Points, in no order, along strands that fork, close into loops and pass close to each other.
Points whose rows are less than 82 apart are linked; no others are. Some points are linked to none.
Z_592: [ 10   0  -6   1 -27   5 -13  16 -11   7   9  -9 -10  25 -18  -4  10  17
 -12 -17   3  15  31   0  23 -22 -16  -6   9  10  21   6  16 -35   9   3
   7  -1  30 -18   8]
Z_242: [ 22 -35  12  21 -25   3 -19 -21 -13  25   8   4   2   5 -16  40  -6  14
 -22  -5  15   2  -1   7  13  11 -26  35  29  -3   4  -1   7  11 -11  22
 -13  16 -25   3  19]
Z_286: [ 32 -12   0  10 -12  -1 -31 -31 -23   3  21 -17  -8  29   9  41  18 -20
 -27 -14   1  36  22  24  37   0  15  16   1  32   0  -2  -4   7 -15  14
   3 -16  22 -32 -28]
Z_556: [ -3   0  -6   3  -4  -1   8 -14 -19  17  30  14  38   1 -22  40 -16  14
 -14  26  23  11 -29  24  21  16 -22  17  23  -1  -2 -24  -3  32  -8  21
  -8  39  -2  19 -25]
Z_952: [ 18 -39  21  11 -11   6  -6 -12  13  19   4  20   2 -10 -17  32 -10  10
  -8  -3  25 -14 -22   1  18  15 -50  17  10 -12   6   0   5  19 -18  15
 -20  26 -27  25  24]
Z_856: [-16  17 -27  -2   6  -6   1   2  -3 -18 -13 -18 -17   9  16 -12  12  -3
  20  -4 -12  -5   4  -1  -3 -19   4 -11  -7  15   2   8   6 -11   8  -9
 -10 -24  14   9 -14]
Z_628: [ -2   1 -28  -8  23   5   7  20   5 -23 -25   9  -1  -7  -7  -2   8 -17
  35  -3 -14   3 -15  -6  -2  -3   8 -34 -32 -19   3   5 -24   6  -2 -23
   6  -9   2  15 -18]
Z_347: [ -6  30  -7  -4   0  -6  -1  -7 -13  -6  37   0  -1  31  11  18  14  -3
  -3  -5   8  12  -6  20   2  14   2  22  20  23  12 -19  -8  10   8   2
   3   5   6  -5 -31]
Z_412: [-12 -20 -15  -9  -7  -7  -1 -20  32 -17   1 -19 -15   5  54  -6  22   9
  33 -25  17  -7   0 -20   2   2  11  10 -11  21  12  39 -26 -15   1 -20
 -24 -45  13  12   4]
Z_614: [ -2   6 -27   6   9 -29  -4  -8 -27 -21 -27 -26 -23   0  47  14  15  -1
 -10 -12 -11  32  30   7  10 -31  48   7   0  24  -8  -2   6  -4 -19  11
   5 -26  25 -16 -20]
Z_712: [ -9  18  13   7   0 -23  -7  10 -13  -8 -10 -23  -5  -5  33 -14  11  -6
 -34  -4  -5  33  44   2  -1 -44  27 -14  -5  23  -7  25  41 -22   5  12
  12 -25  20 -21  10]
Z_803: [  4  11  30  14   6   8 -11  -8  18 -15  24   6  -7   0   3   7   7  -5
  -1  -8  15  17   1  21  13  17 -10   5 -16   2  19   8  11  10  18 -14
  21 -13   0   4  -7]
Z_837: [  1  -4  13  17 -14  -9  -8   5  -9  26 -22  -4  12 -11  -5  -5  -8   7
 -36   9   2  -5  11 -16  -1 -10   2   5  21  -5 -18 -15  15  -6   6  17
   3  24 -26 -18  29]
Z_88: [ -7  12 -43   5  31   3  14   0 -30  -3  -9  18   8   9 -15  23  -4  -4
  -2  39 -20  15 -19  15  11  -7  14 -19 -15 -20  -4 -33 -10  -1 -16 -12
  24  17  14  -8 -41]
Z_140: [ 12  -3   2  -5  -4  16 -10   4   1  10  25   6  -9  23 -31  29   0  16
   6   1  15  10 -13  17  32   9 -33   6   0  -4  26   8 -11   2  10  -4
  10   8  17   9  -4]
Z_307: [  2 -26  26   6 -14  -7 -12  -6  37   8  -8   1  -4 -10  23 -15   4   4
  -5 -16   3 -20  11 -12 -17  13   2  14   9  18   0   9   4   9   7  -3
 -12 -15 -16  16  28]
Z_991: [-23  26 -27  -5  30   2   6   8   1 -28  -1 -17 -16  -3  36   0  24 -20
  23  -2  -4  16   7   2   6   6   6 -17 -19   9  12  18  -1   2  18 -20
   3 -33   6  10 -39]
Z_392: [-25  16   3 -17  -5  22  14  30   2 -10   6   7  11 -19 -65 -35 -17  -9
  32  16  11 -21  -7  -8 -25   3  -7 -13 -31 -44  -3  23 -21  -6  17 -17
  10   9   1  -5  10]
Z_565: [ -9  29  12   5  32   0   4  15 -14 -32  12  -6   7  -9 -13  -1  15 -32
  17   3 -11  16  -8  13 -17   9  12 -13 -25 -17  -4  10 -11  13   3 -30
  11  -7   3   2 -33]
Z_666: [ 15 -14  18   6   9  21  -7  -9  22   0  34  14  -3   6  -1  24   5   2
  -4 -14  10  10 -24  16  14  21 -32   5 -12   0  25   0 -18  18   5  -4
   7   0  11  25 -25]
Z_303: [-13  25  17  -9  14  11   8  14   8 -20  14  12  27 -23 -24 -17  -9 -22
  34  12   4 -10 -45  -3 -34  22   4  14  -7 -34 -14  -8 -22  26  -3  -3
  -6  14 -30  10  -3]
Z_675: [ 17  -8  36   8 -19  -1  -8  27 -12  30   3 -20  18 -28 -47 -41  14  28
 -13   3   8  -4  21 -17 -12 -11   6  11   5 -25 -16  26 -19 -14  39  22
  31  16 -13 -38  37]
Z_544: [ 33 -43  19   4 -16   6  -1 -24  25   6  -2  29   2 -15  16  27   2 -21
  -7 -20  17  -5 -41 -14   1  15 -12  22  -8   1  -3  -2 -18  38 -28  -7
 -29  -6 -27  36   2]
Z_518: [ 15  -8 -26  10  16   9 -15 -19  -1  -8  -4 -14 -24  19  33  34  33  -8
  12 -16  -4  32   3  17  43   6   4 -13 -19  35  10  16 -14  -2   7  -3
   0 -31  32 -17 -32]
Z_485: [-34  25 -16 -15   9   4  30   1  25   3 -20  19 -10  -7  -8 -29 -31   2
  24   4  -5 -28 -10 -19 -18   3 -21 -28 -12 -16   7 -19  18 -17   5   3
  -3  13  -2  17  17]
Z_94: [ 17 -23  49  19   6 -10 -23 -18  18   2  -3   3   0  -9  31   0   5 -23
 -42  -6  -5   3  18  -5  -7   6   5   7  13  22 -13 -15  29  16  -1  14
   0  -4 -22   2  16]
Z_488: [ 28 -27  19  11   7   1 -27 -21   6  -8  -9 -12 -10 -17  34  17  18 -17
  -2 -21   4  11 -12   1   2   9  21   6 -20  12  -6  13 -21  20 -12 -14
  -2 -18  -6  14 -20]
Z_205: [ -7 -17 -37 -12  29   6  28  -6 -24   3   0  22  18  13 -17  43 -20   4
  -4  31 -25  11 -34  35  27  10 -11 -21 -26  -9   1 -36 -18  11  -5  -2
  16  20  18   7 -51]
Z_776: [ -3  -9  16 -16  -2  -3  -1   0  37 -12   6   0 -20  -7   3 -32   6  -9
  39 -24  16 -17 -16 -21 -15  19  -9   4 -24  -2  17  35 -26   5   4 -29
  -8 -29   6  20  13]
Z_890: [ -1   8   7  20   7   0  -1  -2 -28   6  39  14  15  12 -18  36  -9   1
 -30  24  14  12 -19  36  26   9 -16  10  11  -1   2 -24   4  15 -12  12
  15  28  -6  -8 -45]
Z_889: [  3   6  -5   3  -6   3 -12   8 -13   0  -2  -4   9   7 -19   3   6  -4
 -17  -2  -4   8   5   0  -1 -12   3  -5  -1 -10  -5 -13   1  -7   2  -1
  21  12   8 -11 -11]
Z_414: [ 10 -29 -23   0   0  -4  13 -16  -8  16  10  28  22  -6 -23  49 -18   7
   2  14  16   5 -36  23  31  17 -36   7   6 -14  -5 -21 -15  40 -20   7
 -20  37 -11  44 -12]
Z_157: [ -2   8  -7   8   6 -14   2  -1 -16  13   0   3  43 -15 -28   8 -16  17
   4  25  -2 -10 -36  -5  10   4  -3  22  39 -34 -18 -23  -8  27 -14  16
  -4  49 -32   0   9]
Z_442: [ 10   6  31 -17 -27 -24 -16  10  -4  13   3 -30  19 -28  -5 -55   3   9
   1 -11   1  -4  20 -25 -36  10  40  30  33   0 -37  20 -20  -1  22  26
  -3  -2 -23  -6  20]
Z_863: [ -2  19 -11 -15 -15   9   8  10  -6   6  28   8   6  14 -39 -10   0  23
  31   0  17  -1 -10   8  -9  16 -28  23  30 -21  12  12 -16   3   4  -7
  -1  21  -6   3   6]
Z_315: [  6 -12  25  10 -11   3  -8  21 -10  19   6  -9  36 -27 -52 -15  -4  22
 -14   0   3 -18  -2 -16   1 -17 -10   3   1 -33 -19   6  -6  -6  13  14
  35  29 -18 -22  37]
Z_653: [ -8   6   9  21  24  -2 -23 -10  10 -20  -6 -32 -18 -12  72  20  36 -19
   3 -18 -13  30  21  24  23 -10  15  -2 -26  30   6  34  12  16   6   2
   3 -52  21   1 -26]
Z_723: [ 29 -26  50  20 -10   5 -21 -15  34  15   1   7   1 -10  17   5  -2  -3
 -37   0  10  -7   6  -9  -7  13 -33   3  -4  21  -1 -21  27  19   2  10
 -12   7 -33  13  38]
Z_535: [ 28 -18  47  14   6   1 -30 -14   5  -7 -16  -7  -8 -25  34 -15   8 -23
 -13 -22  -8  18  12 -12 -17   7  17  -7 -24   6 -13  16   3  25  -1  -2
  10 -20  -6   9   7]
Z_611: [ 13 -15  35  -4  -4  10   0  20  19   5   0  15  14 -35 -48 -29  -5  -5
  16  -3   8 -16 -23 -14 -13   1  -7 -19 -33 -42   7  10 -22   9   1  -4
   9   0 -14   9  19]
Z_873: [ -5  -4  -4  11  30  15  25  -6  -6  -2  -7  37  32  -4 -11  32 -20  -4
 -28  28 -18  -6 -43  24   3  -3 -16 -29 -23 -16  -2 -41  22  16 -16   6
  -2  30  -8  27 -23]
Z_927: [ 12   8  52  -1   4  13 -12  21   6 -10  20   6  19 -33 -33 -22  -5 -10
  -3   6   9   6 -19   5 -15   4  -7  -6 -23 -36   2  10  -5  11  16 -10
  30  10 -11   7  14]
Z_342: [  1  27  -5 -10   5 -12  -4   0   5 -19   5 -13  -2   2  -2 -22  -3 -10
  23 -18   0   1  -1  -7 -33   7  27  21  17   1 -12   9 -25   7   7  -8
  -3  -9 -16   8 -15]
Z_43: [ 21 -11  15 -11 -29 -18 -17  -2   9   5 -20 -22   0 -13  27 -40  -5  18
  -8 -18   2  -1  42 -13 -17 -12  38  13  26  21 -23  23  -7 -11   7  16
 -13 -27  -1 -11  30]
Z_78: [-22  12  -5  -7  26   9  10   6  22 -23  -2 -13 -23  -5  53  -4  25  -7
  34 -11   6   2  14  -7  -3   9  -2 -19 -25  15  23  43  13  -1  16 -23
  -1 -43  12  27  -4]
Z_29: [ 32 -35  32  16  -7   1 -13 -27  11   1 -26  -8  -6 -20  41  -2   9 -15
 -41  -9 -16   9  23  -7 -15  -1  38   4  -5  26 -25  13  12  16 -13   8
  -4 -13 -19   5  16]
Z_573: [  0 -10  10  -1 -12  -1   3  16   2  21 -16   5  23 -15 -47 -14 -24  18
   2   9  -6 -31 -17 -20   2 -20 -24 -20  -4 -40 -10  -7  -5  -9   7   7
  13  31 -12  -3  36]
Z_709: [-36  34  11 -21   6  26  22  11 -14 -21  26   5  10  -7 -52 -27 -14 -10
  21  30  11 -24 -17  14 -29  25  -3 -17 -29 -30  -1  20   6 -11   7 -16
   6  14   3  -6  -4]
Z_785: [ 19 -16  17  12   0  17 -24 -13  28 -15   9  -7 -18   9  22  16   9 -11
 -15 -18   1  12  10   9  29  11  -4 -12 -12  19  23  27   7   3   8 -15
  15 -19  20   1   0]
Z_473: [-11  21 -10  -9  -7   6   6  17  -7  -1  15  -4   9   1 -52 -19  -7   4
  28   6   8 -12  -6  -5 -10 -11   3   1   0 -28   1  14 -22  -4   2 -13
  14  14 -10  -9   7]
Z_25: [ 11 -32 -19   3  -7  17  11   2  13   4 -18  35  13  -4  -6  33 -21  -9
  13   2   7 -24 -38  -2  10   9 -21 -11 -10 -21  -5 -14  -7  21 -25   2
 -28  20 -16  20   5]
Z_437: [-18   4 -34  -1  23   0  31   1 -37  10   7  25  40  11 -22  34 -31  16
 -19  48 -12   8 -32  38  22  10 -15  -8   5 -15   4 -44   3  14  -7   2
   6  32   2   8 -45]
Z_124: [ 26 -18 -32   7  -9  -4 -28 -35 -16  -5   4 -22 -30  26  31  48  36   3
 -14 -14  -1  29  20  19  29   1  15  10  -3  38  -5  17  -9   3 -10  11
 -13 -29  29 -30 -33]
Z_396: [ -9   1  31 -17  -6 -18   0  -2  32 -15   2 -25   2 -13  39 -49   8   0
  31 -21   9 -11  20 -14 -36   6  36  21   6  21 -22  37 -14   1   5  -6
 -17 -44  -5   4  19]
Z_603: [-28  28  24  -6   2  24  22  19   5  -7  34  10   5   5 -39 -13 -24  -6
   1   9  21 -21 -18  10 -25  21 -21  -4  -8 -23  15  22  20 -10  13  -1
  -2  16  -5   9  -9]
Z_274: [  3 -26  15 -14 -12  -9  15 -10  26  20 -38  -4   7 -25  16 -30 -11   3
  -2  -8  -5 -37  -3 -34 -29   9  17   6  13   1 -41 -10  -8  14  -3  26
 -26   3 -36   5  37]
Z_54: [ 20 -38  14  -1 -27   2  -5 -12  20  17 -35  -1 -10   1   5  -3  -3  11
  -3 -15   8 -21   2 -24   1  -6  -5   2   9   1 -11   6   3  -5  -9   6
 -12  -3 -18   6  40]
Z_93: [-29   6 -29  -6  21  24  29   7   0   6 -14  28  -1   3 -31  -6 -37  11
  18  12 -17 -27 -22  -7  -4  -6 -17 -39 -17 -29  15 -27   2 -14  -4 -13
  -3  22   9  10   5]
Z_302: [ 10 -21   0 -10  23  23  22  11  23  -2 -11  44  -1  -7  -4  22 -10  -2
  14  -8  -5 -16 -32 -13   5   9 -37 -39 -44  -8  30 -12  10   0 -21  -5
 -19   3   5  46  -4]
Z_933: [-15  28 -28 -21  12 -10  20  -7 -36   2  51   6   0  29   4  15  15  15
  -8   8   9  16  -9  37   3  18 -15  27  37  13  25 -39  -2  -7   3   8
   1  17  21 -24 -41]
Z_229: [ -3   7  20  -6 -21 -15  -8  17   4   1  -2 -18  -4  -8  16 -46  14   4
   0 -12  -8   8  37  -8 -15 -16  24  -4   0  14 -15  29   4 -15  12   5
   8 -19   4 -18  15]
Z_637: [-43  41 -18  -5  19  -8  26   1  -1 -25  19 -22 -26   7  53   2  21   8
  21   3   0   9  28  19  -5 -11   2  -1  13  32  12  25  31 -23  16  -6
 -23 -42  30 -11 -15]
Z_765: [ 11 -10  -4  17 -11 -10  -2  -7 -25  17  11  11  23   0 -37  30  -7  15
   2  15  11   1 -23  13  21  -4 -16  27  24 -18  -6 -10 -18  23 -17  12
   6  40 -16   0  -2]
Z_449: [-23  50 -29 -12   5 -10  15   7 -28 -19  17 -22 -20   8  31  -8  22   4
  19  -4   1  23  25  12 -10 -16  16   1  14  27   8  10  18 -14   9 -10
  -3 -21  36 -22 -25]
Z_989: [ -7   2  -8  -5  -3  15  12  15   7   6 -10  27  24  -8 -38   6 -39  21
  16  14  -4 -24 -24  -3   7 -14 -30 -26 -12 -39   8 -21   3 -12 -12   5
 -10  21  -2  15  20]
Z_953: [-13  10  24  -8   3   2  -3   5  33 -11  17  -9 -14  -5  17 -33  12 -20
  16 -22  18 -11  17  -9 -16   4  -7   5  -8  10   9  40  -3   0  15 -21
   6 -35  -2   7  18]
Z_920: [ -4 -26   4 -17 -13 -13  -5 -18  25  -5 -11 -19 -13 -12  41 -29  11   7
  28 -18   0 -14   3 -26 -15  10  32  23   7  23  -1  36 -39  -5  -3 -10
 -12 -42 -10  15  17]
Z_454: [ -8  10   5  -2   1   2   0  15  -5  -7  -1  17  39 -17 -25  -7 -21   3
  19  15 -10  -6 -39   6 -12   0   2  17  14 -42 -23 -19 -24  24 -13  -5
   6  35 -28   4  -4]
Z_452: [-32  33 -46 -14  22  -8  22   4  -3  -3  -8  11   4   7   2 -11  -7  -4
  32  10 -11 -11 -10   3 -17   4   9  12  23  -9  -7 -25 -13   2  -3 -13
 -18  14 -17  -8 -11]
Z_146: [ 18 -30 -39  -2  -4   6   7 -28 -10   5 -15  21  -2  18   3  46  -7  -5
  -2  17  -4   3 -21  12  20  22   5  14  12   6 -14 -22 -19  32 -32  -6
 -13  13 -18  -3  -4]
Z_584: [  5 -31 -46 -10  12  -6  -3 -24   4 -10 -17   7 -13  14  47  31  17  -6
  26 -11  -7   8 -20   5  14  26   4   9 -12  34   3   2 -34  22  -4 -11
 -20 -22  10  10 -25]
Z_340: [ 14 -22   7  21 -18   0 -15  -3 -21  14 -11   7  22   0 -19  27 -10   2
 -27   8  -2  -3  -7   6  14   1  -3  15  18 -12 -16 -19   6   9 -10  21
  -4  32 -18  -4   3]
Z_659: [ -7  24 -15  -2  -1 -14   8  -3 -43  10  32  12  11  26 -10  38  10   6
 -22  16   2  17  -1  36  22   8  -9  25  22  14  10 -47   6   8 -17  20
   2  26  15 -28 -49]
Z_10: [ 10  14  48   2   5   3 -13  13  30 -15  18 -13 -12  -2  11 -38  17  -6
  -1 -15   6   0  26   2 -13  -2 -10  -7  -2   8  14  29  24 -19  27 -14
  21 -20   9  -1  22]
Z_804: [-17  33 -12 -13   5  -9  11   8  -1  -7  -6 -12  15 -11  -7 -43 -14 -15
  33   9 -11 -17  -1 -17 -39   0  32  14   7  -7 -31   0 -19   8   2  -2
  -2   5 -34 -11   9]
Z_848: [  9   8  15   7  -5  -4 -18  -6   1  -3   9 -11 -12  19  14  18  19  -3
 -22 -15  -5  15  27  11  20 -12  -6 -11  -6  21  22  10  27 -22   5  -2
  13 -13  21 -15 -10]
Z_503: [-22  15  20   1 -12   2  17  22  12   5   7  -1  10 -15 -31 -42  -7   0
  -6   8   3 -12  19 -23 -17 -11 -18 -26 -26 -15  -1  10  20 -27  30   2
  26  15  -7  -9  35]
Z_698: [ 23 -11  46  12 -14 -10 -17   5   1  22   3  -4   4 -22 -12 -28   4  -1
 -22 -10   6   1  19 -13  -9   1  15  11   7  -7  -8   2  -1   2  15   9
   7   8 -17 -17  25]
Z_774: [-10  14 -28   0  -3   1  15   9 -20  15 -20   1  -2  12 -20   4 -12  13
  -5  23 -13 -13   3 -12  16 -19  -6   0  23 -18   6 -31  16 -34  -5   4
   2  23   7  -8  25]
Z_51: [ 11 -16  -6   9 -17   8 -17   3 -23  19  17   2 -14  27 -32  24   5  15
 -25  -9  18  14   7  19  28  -9 -21   2  19   2  16  11   1 -20   1  18
  11  12  24 -11   3]
Z_406: [ 10   7  37  21  -4  -8  -8 -14   3   7  19  -6  -3  15  16  11  -3  -4
 -39  -4  -1  -5   6   8   8   8 -13   9  27  16   2 -25  35  -2  -3   8
   0   3 -17  -3   5]
Z_28: [ 13 -17  -7  16   2   3 -20  -4 -12  -7  -3   4  -4   9  -6  25  10 -14
  -3 -11  -8  18 -11  11  14  -5   2 -16 -24   3 -12  -5  -7  14  -6  -8
  11   2   4  -5 -28]
Z_387: [  7 -34 -58  -6  -3  14  16 -20   1  14 -24  21 -25  27  10  29  -7   7
   6  -3  -5 -11   5  -3  30   6 -19  -2  13  18  17 -14  -9 -13 -18 -10
 -15 -10  16  -3  10]
Z_877: [ -1  -4   7  -2  -5 -17  -5  19  11  -4 -35 -28 -13 -16  41 -24   4   1
 -17 -17 -22  20  52 -10 -12 -31  35 -10  -4  26 -21  29  21 -12   8   4
  11 -31  12  -3  11]
Z_871: [-10 -15  -1  25   7  18   8  -1 -11   8 -10  20  11   8 -26  37 -28   3
 -40  27  -4   1 -11  15  24  -4 -15 -27 -13 -13   4 -30  28   5 -12  10
   3  26   0  15  -9]
Z_323: [ 12 -32  19  11  -8  19  -5  -3  31  13   1  15 -12   7  10  23  -1 -15
 -32  -5   6  -9  -6 -18   7   4 -37  -5  -8  23  14  -3  27  11 -11  -4
 -16   3 -10  18  17]
Z_633: [ -2  -4 -13  -1   3   7 -11 -13  22 -12  -5 -13 -26   8  53   5  22  17
  30 -21   0   3  16  -2  14 -11   8 -14 -16  23  16  39   2 -10  11 -19
  -6 -51  31  12  -6]
Z_741: [ -1 -26 -44 -16   8   7  14 -13   7   1 -18  12 -25  18  15  41   2   1
  16  -2 -14   5 -17   7  25  23 -12  -2  -7  24   8  -5 -18   3  -1  -7
  -4   6  14   8 -21]
Z_413: [ 12 -24 -15   7   7  -1 -14 -35   0 -14 -14 -14 -10  11  41  27  17 -13
  -3 -13  -2  17  -9   3  12  19  19   9   4  30  -9  -5 -12  17 -12  -8
 -16 -29  -6  -4 -16]
Z_234: [ -6  35  20   2   5   6   0  21  -2 -13  15 -11 -15  -3 -10 -30   7 -15
  -1  -5   4   7  20   1 -24  -5   1 -16 -22  -6   6  33  14 -22  20 -15
  26  -2   6  -5   0]
Z_47: [-21  25 -50 -15   7 -29   9  14 -39  -1 -14 -14 -22   8  11  -9   8   9
   1  25 -26  17  39 -19   2 -33  35   0  14  -1   2 -35  16 -43 -22   2
   9   1  34 -34   1]
Z_827: [ -4   3 -28   6  29   4   4   6 -10 -10 -26  16   2  -5 -12   6 -10 -14
  10  19 -26  -1 -22   2   3 -13   6 -37 -33 -26  -8 -22  -6  -5  -9 -15
  23   8   6  12 -19]
Z_145: [-36  37 -48 -12   0 -22  24  15 -12  -9 -10 -10 -23  -2  20 -13  -4   9
  13  15 -20   9  46 -10  -7 -36  15  -7  19  12  16  -6  32 -43  -6   5
  -9 -18  30 -28  15]
Z_831: [-14  18 -38  -4  -8  -6   8   1  -2   3 -14  -4 -17  12   4 -12  -8   4
   8  14  -7 -13  14 -12  -2  -8   9  -6  16   6  -1 -15  13 -25   4  -5
  -2  -2   1 -15  10]
Z_441: [  1 -32   2 -13  -7  -7   5  -7  35   7 -41  10  -9 -12  13  -9 -10 -10
  12 -16  -3 -28  -9 -36 -14  -5  -7  -5  -3  -8 -10 -11 -11   5 -17   5
 -23   0 -22  14  29]
Z_596: [ 14  -1  -2 -11 -37 -10 -11 -10 -15  12   5 -21   3  17  -7  -8  11  26
  -4 -12  13   0  25 -13  -4 -10  11  27  55   7  -7   8  -4 -20  -2  21
 -24 -15   2 -27  20]
Z_638: [ 17 -15   2   8   7  21 -18 -13   5 -10  -5  -3  -8  11  10  38  18 -20
 -13 -11   5  20  -7  15  38  12 -12 -16 -32  18  10  11  -8  13  -5  -7
   5 -19  23   7 -32]
Z_845: [ -1   6  -7  -7 -27  -2 -11  -4  -3  15  11  -5   3  15 -19 -10   5  23
  20 -13  15 -12  -2 -13  -2   4  -6  29  41   0   2   3 -21  -8   3   4
  -8   9  -7 -16  13]
Z_390: [ -2  21  48   8   8  25  15  25  12   2  40  11   7 -19 -42 -29  -8  -5
 -10  14  14 -12  -5   7 -24  11 -28  -3 -25 -25  11  17  20  -5  17  -4
  29  13 -10   9  11]
Z_133: [-18  34 -31  -4  20 -17   7   9 -13  -2 -21  -9  20  -6  -9 -22  -6 -15
  36  20 -26 -11 -17  -6 -27 -12  35  -4  17 -31 -33 -24 -18   7  -2  -4
   0  14 -21   0  -4]
Z_219: [-27  12 -26  -8   5  16  32   6  -4  10  -1   9 -15  20 -14   1 -25  20
  -8  17  -9 -12  13  -2  21  -8 -21 -13  13   2  28 -30  36 -34   4  14
  -1  15  31  -3   6]
Z_992: [ 38 -60  26  14 -12  27 -19 -15  13  10   2  25  -7 -13  -3  39 -11 -17
 -16 -11  19   2 -31   4  18  16 -30   6 -17  -5  10   1  -3  38 -24   8
 -22  11 -20  34   8]
Z_528: [ -4  41  27  13   0   9  -1  11 -12  -6  42  -3  -9  12 -17 -17   9  -1
 -21   1  11   1  29  14 -11  -2 -14   2   4   0  22   6  27 -23  25  -9
  12   2  13  -9  -7]
Z_824: [-31  46 -12 -14  40  -4  21  15 -29 -26  23 -10  -5   4  -4  -7  20 -23
  11  16  -8  12   3  22 -22  16  20  -6 -20  -2   6   7   6  -1  17 -22
  15 -11  18 -13 -40]
Z_847: [ 31 -24  31   0 -12 -10 -10  -1   5  25 -39 -21  15 -31   3 -28 -23  -3
 -22  -3  -8 -25  -1 -30 -23  -4  33   3  11  -4 -46  -4  -8  13   1  30
  -3  21 -30 -11  35]
Z_510: [  1   2   4   2  -3 -17 -18 -10   1   4   9  -4   5  -3  17 -11  -8  -7
   4 -12  -3  -5 -11 -10 -14  12  23  39  24   0 -15  -9 -14  17  -4   0
  -4  -3  -9  -4   0]
Z_271: [-21  20  17  -1   1   8  18  18  22  -1 -12  13  -1  -2  -2 -35 -14  -4
  -4  -6  -4 -17   8 -17 -18  -7 -24 -27 -16  -7  12  -9  23 -25  17  -6
   4  -2  -1   5  18]
Z_686: [-16  -7 -12   2  16  24  20  -1   1  17  -6  23  -3  29 -15  15 -30  15
 -22  22  -6  -4  -3  20  24  -1 -25 -21  -7   7  21 -29  34 -19   7   5
  -5  19  14  23 -16]
Z_802: [ 18 -18  29 -13 -26   2  -5  18  25   4  -5   6 -12 -20 -20 -43   0  -5
  24 -19   9 -21 -12 -30 -11   7  -5  -7 -25 -22  10  20 -32   2   3  -8
  -1 -25  -2   6  22]
Z_671: [-40  31 -37  -4   3 -15  24   7   8 -19  -4 -13 -20   9  43 -12  -1  11
  35   6  -5  -4  37  -5 -17 -23   1  -9  12  31   2   7  28 -42  10 -11
 -12 -32  26 -14  10]
Z_480: [ 13 -31 -21   0 -14  16   2   2  10  11 -18  12  -9  24 -18  16 -18   3
  -2  -2   5 -14 -20  -6  14   3 -33   0 -12   2  11 -10  -9   2  -7  -5
 -15  20  -8  15  20]
Z_917: [ -6  23  31  16  -1  -4  -3   5 -11   7  24   4   1  29   1  -3   3   4
 -38   3  17   4  18  19   6  -6 -15   2  16   5  17 -16  40 -11  12  14
   6  16   6 -14  -9]
Z_498: [ -3  16  -2  13   2 -16 -24 -10 -10 -22  -5 -36 -17   7  54  17  26  -7
  -8 -12  -4  40  38  15  20 -27  30   0  -9  30  -3  28  13  -5 -15  10
  -9 -39  22 -17 -27]
Z_202: [  7   1   3   2  18   5 -22   7   3 -23 -13   0   7 -20  -3 -10  24 -20
  16 -14  -6  13 -10  -2  -8  -3  24 -17 -28 -17 -11   6 -32  18   2 -25
  15 -10  -3  21 -25]
Z_456: [ 12   0  -5 -14 -32 -31  -2 -16  -9  11 -13 -21   2   5  32 -16   8  30
 -11 -12   0   0  39 -14 -17 -20  37  23  52  20 -27   5   4 -26  -7  23
 -29 -10   7 -21  25]
Z_588: [-21  30 -20  -6   7  -7   9   8 -13   0  14  -3   4  25 -15   3  -1   9
   4  13  -2   9 -16   9   2   3  -2  -2  15  -6  11 -16  -5  -2   4 -12
  12  19  14  -6 -28]
Z_814: [ 45 -19  53  -6 -15 -20 -21   6  -7  24   2 -14  10 -32   0 -49   3  15
 -16 -14  11 -10  27 -15 -26  13  37  27  23   0 -23  23  -9  16  20  30
   1   3 -24 -11  39]
Z_451: [-14  10  14 -13 -23  -2   2  24   0  18   2 -14  15 -21 -34 -51  -3  11
   3  15   2 -18  20 -24 -17 -12   3  -6 -10  -9 -20  24  -6 -11  28  12
  23  11 -17 -28  41]
Z_924: [-11   9 -15  -2  22   3  35  -1  -6  13   2  31  40  -1 -17  20 -36  25
 -13  39 -11 -14 -38  21  11   6 -18 -19   8 -25   4 -42  11  14 -12   7
 -11  38  -9  25  -9]
Z_111: [ -3  18 -50 -10   4 -31  -4  -3 -45 -15 -17 -19 -12   7  14   2  21   7
   2  14 -24  31  28   4   5 -39  49   8  12  20   0 -17  -2 -20 -30   9
   2 -20  36 -28 -17]
Z_11: [ 20 -49 -26  -3 -21  13  -4 -16  12  13 -34  10 -21  24  -3  27  -4   5
 -11 -12  13 -15   7 -22  13  -2 -20  -5   4  15   1   5  -6 -12 -14  -1
 -21   1   3   6  26]
Z_298: [ 18 -22  14   6  -4  -3 -13  -9  13  -7  -4  12  11 -11  10   7  -6 -11
   5 -11  -5  -1 -28  -8 -14  15   5  18  -1 -11  -7 -21 -22  28 -17  -4
  -6   4 -22  20  -2]
Z_747: [-16  42  -7  -2  13 -17   1  12 -17 -18  18 -14  -9   7   7  -5  16 -11
   1   9  -6  29  20   8 -11  -9  29   3  -1  10  15   8   9 -12   8  -4
  18  -8  13 -19 -25]

A piece is two or more points that can be reached from each other along the links. Count, over all rows, the pieces, the separate loops (a circle has one, a figure eight two, a Y none), the forks (points with three links) and the tips (points with one).
pieces: 4
loops: 2
forks: 8
tips: 12

A tip is a point with one link. Name the tips that can be reached along the links from each point below, in the order of the rows.
Z_565: Z_653, Z_396
Z_390: Z_712, Z_307, Z_25, Z_323, Z_847
Z_242: Z_286, Z_303, Z_414, Z_442, Z_452
